Points, in no order, along strands that fork, close into loops and pass close to each other.
In the rows, 128 means zero.
Two points are linked if the straight distance between their rows is under 111. Some points are linked to none.
vas: [104 146 113 127 137 119 145  76  86 160 126 155 143  98 167 118 206 128
 176 129 112]
mises: [144 112 149  84 146 105  85 130 158 120 163 105 132  59 103 111  93 141
 105  92 124]
fizo: [ 95 153 135 122 109 147 130 118  89 104 110 173 116 145 149 163 137 114
 129 150 136]
Valir: [160 182 111 135 128 188  80 153 107  90 185 158 132 147 110 116  82  93
 144 121 180]
Fodev: [119 114 118 181 127 177 112 148 140 116 191 128 144 193 131 132 125 106
 135 156 171]
Vipos: [ 89  93 106 114  86 127 162 125 111 126  91 117 127 124 155  83 156 108
 158 129 136]
tuk: [ 83 135 161 132  94 158 173 138 144  57 113 186 114 143 163 135 111 123
 135 190 198]
Dola: [111  66 153 112 132  72 152 161 145 125 100  97 107 147 127 106 101 108
 103 119 130]
gub: [171 197 142 126 146 168  72 131 148  61 191 152 123 104 104  95  87 116
 145 125 152]
zigor: [112 103 140  90 115 168  97 151 117 113 208 136 143 126 113 166 106 110
  97 113 189]
guvim: [132 170 138 100 131 181  84  78  77 119 168 158 122 105 109 184 136 122
 106 121 119]
Kegiv: [120 208 111 191 122 140 151  98 140 165 188 161 116 118 152 147 156 138
 150 166 113]
Lav: [114 115 137  74 144 147 106 125 127  99 110 113 139 109 111 157 148 142
 107 141 124]
Vura: [ 98 144 138 134  77 122 170 142 167  93 113 173 127 121 176 106 103 133
 149 150 186]
Gib: [146 129  98 155 154 146 147 156 164 125 167  72 167 136  82 166 156 129
  94 155 134]
lat: [127  93 136 144 142  56 136 118 130 186 152  99  94 104 112 126 110 135
  98 100  64]
reka: [136 167 120 156 118  92 165 117 190 152 129 132 105 105 140 112 112 133
 131 144 101]
zeli: [148 141  66 105 115 105 156 177  88 130 167 115 122 117 112 130 117  67
 121  88 134]
Pafe: [135 114 129 128 144  96 159 178 192 105  88 113 158 135 143 113 138 164
 122 148 153]
Segi: [123 104 107 145 154 110 127 126 121 115 142  74 133 135  96 122 176 128
 135 124  89]
forif: [139 126 107 149 123  59 161 138  84 178  93 149  94 140 136 115 132  97
 147  69  94]
pul: [ 99 121 115  84 147 121 119 127 126 111 174  87 147  87 107 133 177 112
 127 124 112]
navoz: [138 147 139 141 154 106  99 114  77 154 189 138 112 125 117 150 137 109
 140 105  82]
nirag: [167 108 135 144 152 119 109 168 102 135  84 116 126 182 106 146  99 159
 121 101 122]
tukop: [124 120  88 102 106  97 164 115 125 201 120 117 137  85 142 125 163 122
 125  81  97]
debiz: [153  60 151 134 175 128 112 134 144 134  74  68 160 145 110 143 132 181
  84 147  97]
tidi: [152 167 125 111 120 102 122 100  78 179 107 178 104 114 124 156 116 129
 115  72 100]
bapi: [144 186 201 123 168  78  76 134 109  75 138 181  84 127 137 103  71 133
 161 106 136]
nobip: [168 140  91 140 133  81 143 169 105 165 182  93 112 121 117 127 127 102
 153  81 117]
Popib: [146 108 132 114 133 117 154 174 164 106  69 144 156 161 143 179 110 160
  87 152 168]
Far: [120 104 166 199 140 155 119 146 156  77 180 121 124 211 114 108  85  83
 125 153 159]
ratu: [123  50 156 102 161 147  98 112 128 173  98  87 172 142 124 174 133 198
  73 150 115]
nusu: [106 104  89  86 113  83 168 140 108 144  97 116 117  88 147 110 161 113
 151  99 123]
Puno: [ 91 164 143 159  97 160 140 141 119  76 164 181 104 152 159 147 122 106
 145 170 168]
Mogob: [105  83 153 108 125  33 180 167 139 121  78 116 101 128 164  73 122 130
 149 122 154]
boli: [148  89 141  89 175  89 127 175 194 117  94  96 167  95 125 119 136 187
 110 120 147]
novun: [139 139 165  91 107  87 102 122 154 120 105 164  92  72 167  66  79 143
 171  84 153]
sekis: [100 110 108  93 125 186 106  59  99 142 108 122 168  85 132 104 203 150
 155 152 103]
zes: [144 129 157 150 146  51 145 117 162 162  98 131  92 106 125 112 100 145
 111 116  73]
mel: [157 168  83 103 113 142 118 183  92 104 163 139 147 127 124 134 112  97
 140 101 177]
sope: [131 172 134  93 139 194  68  77  81 129 145 153 149  95 122 138 172 150
 154 108 110]
kiti: [139 155  66  84 109 130 170 138 123 184 143 119 153  82 119 139 166 112
 128  99 152]
lilut: [113  59 123 145 119  98 185 176 180 110 123  80 121 142 112 103  89  78
  72 139 143]
tazu: [ 98 136 124 118  78 163 136  97  86 164 140 178 132 129 174 159 144 124
 129 150 146]
Rofid: [137 109 108 154 140 181 142 114 112 128  97  91 144 170  93 175 159 134
  96 168  81]
Vaneg: [135 161 175 119 165  81  81 148 123  72 155 161 131 139 134 122 111 157
 168 127 153]
Vot: [130  71 176 189 134 150 110 133 167 108 124 116 117 210 122 102  78 121
 106 162 150]
ripa: [199  97 160 121 155 120  82 154 129 142  69  95 132 151  84 129  56 175
  93  99 116]
meti: [115  95  97 166  98 138 195 179 194 113 129 100 147 171 137 131 112  86
  93 153 166]
tafug: [109 161 125 108  84 152 154 102 139 182 175 146 152 108 160 172 149 126
 112 146 173]
sika: [125  90 105  93 113 154 125 112 113 144  83  93 144 126 116 138 143 140
  99 118 116]
mesiz: [118 122  93 115 123 168 135  55 119 157  94 111 147 100 114 126 193 140
 125 140  55]
bir: [113 122  75 157 124 146 170 161 171 125 164  84 152 144 125 126 159  98
 124 151 149]
doba: [137 125 125 104 150 147 110 176 151  85 186 132 161 160 111 168 124 126
 109 143 190]
vib: [117 142 130  96  84 173 119 105 151 108 150 139 123 101 136 112  91 114
 122 131 156]
tati: [151  67 157 117 107 147 115 138 160 162  78 116 147 159 144 139  77 175
  83 127 178]
sovib: [125 153  89 109  79 180 146 109 147 170 140 122 151  91 133 117 163 134
 146 134 169]
tadot: [ 96 153 111  84 124 157 101  57  78 142 111 168 145  80 148 133 208 145
 157 114  96]
giv: [143 151 104 171 114  74 145 152 101 178 153 130  94 143 150  97 114 101
 171  91 117]
Kitu: [110 117 146 147 182 104 116 115 124  82 108  88 122 130 102 122 160 149
 124 161  66]
dil: [129 164 144 106 118 139 100  90  84 127 114 177 102 106 137 163 108 128
 127 114 111]
gek: [151 112 103 120  91 157 144 159 159 131  80 130 144 154 130 152  83 135
  84 131 164]
laz: [128 187  99 170  97 129 165 126 113 168 186 149 112 113 147 155 141  85
 149 120 122]
kek: [ 99 120 157  87 114  73 142 144 144 106 105 149 120  89 170  63 121 138
 170 116 158]
Gakir: [ 92 160 124 181 125 155 144  72 140 148 151 147 143 134 167 120 182 149
 162 188 106]
gos: [126 146  97 128 130 167 127  72  98 159 132  96 125 103  82 143 157 106
 114 114  73]
ritob: [147  69 168 107 175 108 115 155 179 113 101  96 141 127 113 149  97 172
  71 134 135]
dafe: [134 161 167 116 135  89 131 166 126  61  61 155 101 125 124  88 100 121
 139 139 141]
runi: [135 161 125 152 157 118 113  73 130 155 143 152 127 106 133 110 181 142
 170 106  71]
Zito: [148 111 112 110 116 174  87  97  78 125  57 121 132 137  97 136 136 128
 119  98  82]
temop: [104 117 109 121  88 173 146 135 146  85  82 118 126 142 141  64 128 106
 164 141 147]
daka: [133 181 122 178 179 119 111  78 108 142 133 158 138 131 126 163 188 156
 155 161  66]
Nodep: [121 174  71 136 116 123 153 123  87 150 178 128 119  97 128 151 185  78
 157 104  94]
tir: [134  52 146 105 140 146 105 149 129 179 116 104 171 157 143 163 119 184
  83 123 172]
rim: [137  85 137 137 123  99 121 113 108 194 150  97  89 129 116 116  85 104
 124  81 107]
Zumi: [134 137  98 132 116  80 166 102  83 188 100 159 101 139 133 163 120 110
  99 107  75]
rafos: [113 152 116 139 109 127 151 145 121  52  71 143 105 134 130  91 120  99
 161 157 130]
Bug: [107  96 162 122 104 124 125 148 132 121 189 130 106 151 129 134  78  89
  90 118 174]
pebus: [103 153  92 119  96 142 156 101  91 120 130 130 112 104 105 132 168  80
 139 124  90]
Nen: [128 152 135 167 184 134 108  77 126  98  87 127 136 141  95 146 177 174
 136 170  54]
tas: [148 122 114 157 127 166 105 115  76 134  79 123 129 183 100 156 131 145
 129 125 101]
dus: [115  89 188 159 118 120 125 119 138 141 144 131  95 170 136 115  73 125
 105 152 140]
debot: [140 137 194 122 123 109  82 113 152 148 115 156 100 115 160  83  66 171
 153 112 140]
liv: [144 142 149 135 158  98 109 151 121  97 100 137 120 150 126 124 118 140
 145 128 125]
lov: [130 118 167 133 109 114 109  97 122 184 144 147  81 104 151  93  82 132
 140 105 108]
vapop: [159 196 178 133 152 128  81 118 149  64 142 149  84  91 118  72  59 128
 159 134 121]
nimon: [116 104 104 155 176 134 143 124 135 133 155  86 146 155  87 187 180 148
  98 162  86]
Fen: [172 165 112 140 148 188  97 124 144 106 127 102 152 133  87 132 136 137
 135 141 126]
rozuz: [101 108 129 142  84 119 168 162 181  80  95 122 144 131 174  68 125 124
 167 141 187]
baro: [120  86 120 144 158 142 118 191 165  86 166 117 176 175 122 124 135 106
 130 146 192]

How many points has the smallest loop of links through each point below? Write - if it is on no loop.
Segi -> 8
temop -> 13
Pafe -> 9
Fodev -> 8
bapi -> 22
guvim -> 23

A fork is a point with three links, a tip a point with one. Leave the first point through the second and follow the links. Name the first fork or tip that comes.
giv; nobip -> liv
lov; debot -> nimon
meti; lilut -> reka
bapi; vapop -> dil
